Each row is a point on a tangle of strands that fork, close into loops and nearly touch. The rows are in no order.
Points whose rows are less than 83.7 apart are linked; no others are. Some points are linked to none.
libi: -2,-31,4,-27,0,33,-1,31,22,31,32,25,13,8,-48,-20,7,-7,8,-8,29
Gibu: 7,14,-25,10,21,17,44,-20,-9,-2,33,8,2,-5,-7,7,-17,-14,16,-31,4
Geb: 12,-17,11,-4,22,5,-15,9,34,-5,-44,-12,45,-9,-13,9,-57,12,-42,-2,-6
tanet: 6,-16,17,-7,14,20,-4,-12,-44,-4,41,6,-31,32,19,-29,-10,13,-15,14,-15
mamo: 28,32,44,4,7,-13,27,17,9,33,26,10,11,5,42,-6,29,-37,-7,-8,11
roz: 19,21,-5,44,-16,-18,9,-8,-9,-21,-3,-8,-42,-13,39,25,2,-13,10,-8,4
povu: 21,7,10,11,26,-31,37,-28,-16,-6,37,3,4,-8,46,-21,34,-1,-3,1,-31
Rizum: -9,-8,-4,11,-13,17,-36,4,11,1,-42,-11,-17,8,-19,2,-32,14,-28,45,-8
bamo: 33,-7,29,25,6,15,-13,15,19,-6,-16,13,5,-5,21,21,-44,-19,-27,-16,12
Denev: 1,-15,33,17,-22,-28,-1,41,7,-10,-9,13,-5,-15,28,6,23,10,0,2,17
ralig: -18,-20,15,-28,17,-5,2,27,23,19,-37,-16,47,5,-30,-28,11,25,-22,10,7
dapup: -15,-3,14,14,-34,-37,-19,23,-26,25,7,3,-35,0,5,2,75,4,3,9,26
Rap: 14,13,33,33,17,-14,23,16,-11,-17,-24,-5,-20,-1,38,-18,-29,40,-50,12,5
peduz: -26,29,6,-3,5,17,1,22,48,11,27,62,4,-22,-34,3,4,-5,34,13,8
pote: 2,-29,3,-1,-13,18,21,15,15,-47,25,26,0,4,9,-7,13,8,50,-35,8
pipob: 23,-17,30,-15,15,20,-32,11,43,0,-60,-26,48,7,-5,3,-32,-10,-26,-20,-1
gupi: 22,-37,-2,12,-18,-20,-21,-13,1,17,47,16,-15,-6,17,5,62,-26,15,13,-6
mopa: 12,-33,17,-17,-5,-8,-41,-5,-7,16,46,9,-26,23,17,-4,36,-18,12,-14,0
kas: 7,2,-18,2,-10,61,-5,-6,-23,-10,15,-6,-45,31,-12,-6,-57,-2,-4,-1,4
Rekol: 9,11,3,-1,18,34,28,-8,3,-33,-54,-29,24,20,0,-19,-45,18,-23,-19,-12
Nopa: 0,-23,-29,3,5,-4,26,-7,-37,-9,57,24,-12,-19,-15,-21,19,26,23,-6,-4
badof: 13,-3,-11,-39,29,21,-42,-18,61,12,5,7,19,-11,-20,-19,-47,-6,-25,3,-39
bofun: 5,-11,-17,-23,11,31,41,-20,1,-45,-37,-34,51,19,3,-18,-15,7,14,-35,-21
zevin: 28,0,20,9,17,-2,26,13,8,34,28,8,9,-5,5,-8,22,-21,-15,-4,19
tidek: 2,-7,-2,-30,-2,11,-52,-20,16,-10,-31,-33,1,24,7,-12,-7,-8,1,0,-33
vido: -31,40,37,-16,-5,-2,-10,-7,-24,18,3,11,-9,37,17,12,43,-24,27,5,3
kol: -16,-38,-34,-11,0,-9,-20,1,-49,-2,60,34,-19,-19,-37,-19,16,30,18,-7,-4
lif: 10,24,60,-2,1,-23,-42,18,12,17,-43,-27,-3,30,38,2,22,-17,-21,-2,1
getum: -22,-34,-25,14,-36,7,-19,0,-40,13,-21,-22,-12,9,-33,32,3,-1,-12,34,23
tob: -34,-3,-29,-17,-26,20,-36,-5,-53,18,-23,-24,-20,16,-44,26,-30,2,-25,19,15
fumo: -16,-8,3,-17,-23,45,8,1,-27,4,-49,-32,30,42,-24,15,-9,-12,2,28,19
los: 35,14,17,27,19,-36,40,-18,-2,-17,20,4,-8,-19,60,-29,18,21,-35,11,-27
fip: -17,-12,7,40,-19,0,17,3,-28,-23,-1,19,-22,0,12,7,5,28,-1,55,-5
mok: 5,-22,7,-9,-15,30,1,-20,-26,9,-40,-50,25,44,-1,1,12,-23,-9,29,-2
lebof: -46,-20,-8,-21,-21,-3,-3,9,19,-22,-29,23,49,-7,-36,26,18,17,43,3,1
gom: -5,38,26,26,-24,-39,34,44,-24,-12,1,34,4,-32,49,27,-22,-7,5,-9,19
gugu: -10,11,-38,6,11,-36,-15,-6,30,19,33,31,-9,-53,-32,14,15,1,19,-7,-5
fev: -13,-4,20,0,16,-14,32,13,-19,3,3,14,54,-9,6,23,0,-2,4,1,4
figav: 3,42,-20,-1,45,-39,21,-19,15,3,0,-7,2,-34,3,-13,-18,21,-10,-23,-17
Rak: -10,17,-6,7,4,-38,-21,-2,-7,15,-14,-5,11,-21,-3,45,-8,-16,-2,-8,9
Bupup: 23,18,5,44,-5,-4,70,18,13,-6,13,17,-5,-32,24,-18,19,10,-16,14,15
bom: 21,-1,-6,20,-17,-13,-5,-22,36,7,37,22,-8,-22,23,19,45,-42,29,21,-13
Dolem: 8,11,-20,8,-7,58,-21,-6,3,-37,-13,-4,-35,16,-9,7,-71,-5,14,-39,1
Mev: 17,41,57,24,-6,-19,-18,28,13,-1,-40,-4,-18,10,52,4,-9,-7,-30,6,2
kig: -5,-27,-50,-20,-2,4,-6,-18,29,-3,16,1,11,-31,-38,-14,-8,14,5,10,-21
lemer: 32,9,12,35,8,24,60,10,12,29,13,1,4,2,6,-21,20,-17,-23,15,30
fakib: 0,-6,-18,2,17,6,46,4,-15,-16,-7,-19,0,-3,-18,-48,-13,56,-22,6,0
Moge: -23,-17,2,24,-26,19,-8,4,-13,-1,-19,5,-15,15,-14,12,0,10,-10,63,3
dekom: -21,36,-6,10,16,-17,5,12,37,26,24,49,4,-52,-31,12,-5,-3,12,10,5
teko: -1,10,-20,-23,51,-17,-5,-8,-3,3,10,0,11,-17,-18,-16,-50,20,-17,-32,-17
buper: 8,47,46,23,13,-1,27,35,14,-8,-22,9,-19,1,36,-18,-20,18,-31,0,15
fas: -2,21,16,-7,-3,-10,5,-15,-24,18,3,-25,-11,37,14,2,49,-26,23,-17,16
Gug: -4,-14,-26,-4,-1,-16,-43,-7,-20,3,-13,-35,-38,7,-14,-1,-11,19,-17,-11,1
siv: 13,31,8,9,24,-41,24,2,13,5,-25,-18,13,-18,17,-15,11,17,-21,-5,-2
sebam: 0,-4,-3,5,12,11,-33,-6,17,-2,-40,-7,11,-8,-15,18,-66,9,-36,23,-14
Buko: 1,-18,-54,10,-20,-6,0,-38,21,-21,17,-11,-25,-15,-7,-5,40,5,37,12,-26
tapep: 4,10,24,29,21,-32,30,17,-44,-3,-4,2,-7,-11,18,-1,-30,45,-43,8,16
Lota: 19,39,20,39,-14,-29,44,20,20,14,7,23,-14,-35,35,-21,34,-1,-15,37,5
fiken: 8,-27,-27,22,-25,0,-11,-30,32,-25,16,14,-10,-15,11,25,26,-20,39,16,-23
fil: -51,-18,-8,-29,-24,2,-20,8,-3,-1,-1,34,32,-3,-43,40,20,-3,44,-5,17
divo: -1,-1,-23,-18,7,30,3,-7,-44,4,44,0,-42,20,-15,-24,-39,14,-4,-2,5
tofod: -40,12,27,5,-15,-16,-2,45,-41,5,-12,20,3,4,-7,37,-3,7,12,-14,41
rizif: -4,-18,-32,-3,-25,16,-13,-30,-10,-13,-22,-27,16,16,-8,39,3,-32,32,1,-6
megi: -1,5,21,3,-2,56,-1,7,3,-33,-64,-13,20,36,1,1,-50,-4,-2,-8,-3
tole: 0,8,47,8,-34,-34,13,59,-5,-18,5,40,8,-23,52,11,10,3,12,-5,10
taze: 4,-4,2,-36,36,-7,-14,-9,-21,16,22,-9,10,18,1,-9,-19,-3,-3,-37,-9
sebo: -16,16,-22,-18,-3,41,-15,-4,53,25,23,28,-15,0,-49,-7,-2,-19,25,17,1
bab: 29,23,-1,20,14,-15,22,-25,20,0,-28,-30,8,-5,28,0,10,-20,-14,-7,-12
Suv: 0,-21,-39,1,-12,-4,23,-30,7,-35,6,-20,-19,-2,3,-40,51,26,29,11,-26
tano: 12,4,-8,25,-14,47,-2,15,17,-27,-4,8,-24,8,-7,28,-44,-18,26,-39,26
Vedo: 2,3,-9,11,18,-6,48,3,-15,-5,56,36,8,-31,2,-12,12,9,29,-18,-1
Mukup: 27,-28,11,-5,30,15,5,-5,-5,20,23,9,18,-3,-9,-22,-54,16,-59,18,-3
deni: -12,0,-50,-23,-19,5,-47,-9,-34,15,-27,-49,-39,4,-36,-5,-31,13,-36,6,8
dagi: 25,37,49,15,-5,-20,31,17,28,16,16,29,8,-15,61,-13,22,-24,-17,15,-7
Figog: 3,-4,43,-37,19,-30,-29,10,24,6,-5,-4,28,14,25,-7,23,-8,7,-34,-9
zomo: -16,0,4,42,-22,-8,14,0,-40,-41,3,15,-32,0,40,29,-8,11,17,20,-4
pebab: 11,23,-5,27,-10,-31,-13,-14,-16,-3,-14,-19,-5,-14,26,53,-3,-38,13,-27,8
Tinuk: -6,6,-29,2,11,-2,60,-16,-2,-23,-6,-23,0,1,-7,-48,28,40,12,6,-17
Zedud: -11,22,-40,-33,5,10,-46,-14,48,24,6,-6,-25,-11,-50,-13,-10,-8,2,-9,-9
ses: -23,-21,-36,-5,-10,-27,-35,5,-37,22,42,12,-52,-14,-39,-11,35,22,6,-18,9
keto: -13,5,14,3,-22,61,5,12,9,-21,-57,-18,10,43,-13,0,-15,-3,11,21,10
sope: -34,-39,-18,-52,-23,34,-25,7,-11,2,2,4,31,18,-49,17,1,-6,26,-9,12
kos: 2,33,15,2,28,-11,-13,-26,9,16,13,8,-15,0,12,-7,-6,-5,-19,36,-34
kes: -7,12,37,-24,18,-27,-34,-5,8,32,-17,-17,15,22,14,-3,26,-11,-16,0,-6
fomit: -23,6,-7,-60,21,12,-33,-4,-10,25,6,-9,12,21,-35,-10,-27,-4,-6,-28,-2
Guz: 4,-15,-13,-15,-1,27,18,-13,0,-38,-4,-14,14,23,7,-6,-1,0,35,-37,-7
bigiv: 44,-7,8,36,1,-13,30,-24,35,-8,-7,-10,4,-14,49,-13,31,-6,-34,27,-26
rames: -6,21,-27,-51,21,22,-27,-12,33,30,11,-14,7,0,-35,-25,-29,-11,-9,-2,-19
fideb: -4,-14,-29,0,3,-23,-39,-3,-26,22,28,-4,-43,-6,-25,5,-1,10,-9,-19,15
Defa: 1,5,-12,-8,19,18,36,-9,-10,0,-30,-34,27,8,-18,-17,-24,18,-26,18,-6
Boba: 4,-12,-18,-15,-17,10,-11,-40,-13,-3,-37,-53,22,35,0,13,31,-31,21,2,-9
Ker: -31,-13,3,-5,-23,-13,-15,27,44,-40,-48,13,34,-17,-15,24,15,20,37,1,6
kopi: 3,-21,-47,-12,8,-14,-21,-11,24,4,47,21,-6,-39,-33,-4,-9,4,15,-12,-12
zisen: -17,30,38,9,15,-13,42,30,-30,-1,12,35,33,-13,21,21,-18,2,3,1,9
Kel: 0,-4,14,12,-34,-46,-10,16,-8,18,28,21,-23,-19,28,2,78,-13,18,8,9
kupa: 9,-27,42,-33,2,-8,-47,4,-7,3,16,-5,-13,43,25,-8,29,-9,11,-37,2
vap: 0,-2,-14,14,22,-32,23,-9,-30,20,-1,-11,33,-23,-15,25,-1,-3,-6,-4,14
motem: 9,-23,-3,18,-30,33,6,22,27,-39,9,17,-19,6,4,19,1,-7,46,-42,29
gib: -6,-2,-5,14,-23,-17,-7,-10,-32,13,-2,-28,-34,21,4,9,59,-8,14,2,20
rono: -19,-21,-39,-30,-21,31,-2,-28,-18,-3,15,-3,25,9,-31,19,0,-28,35,10,-4
vasi: 26,-13,3,-28,28,32,-10,-23,17,13,8,-6,21,1,-4,-28,-60,-1,-57,14,-28

A fork is a point with three links, a tip a point with one. Leave the first point through the second and follow the links. Name the first fork or tip that comes.
kopi; gugu -> rames
Ker; lebof -> Rekol
Gibu; Vedo -> Moge
Figog; kes -> tapep
tapep; Rap -> gupi
fomit; taze -> povu
zomo; roz -> Denev
Guz; pote -> tanet
keto; fumo -> Ker
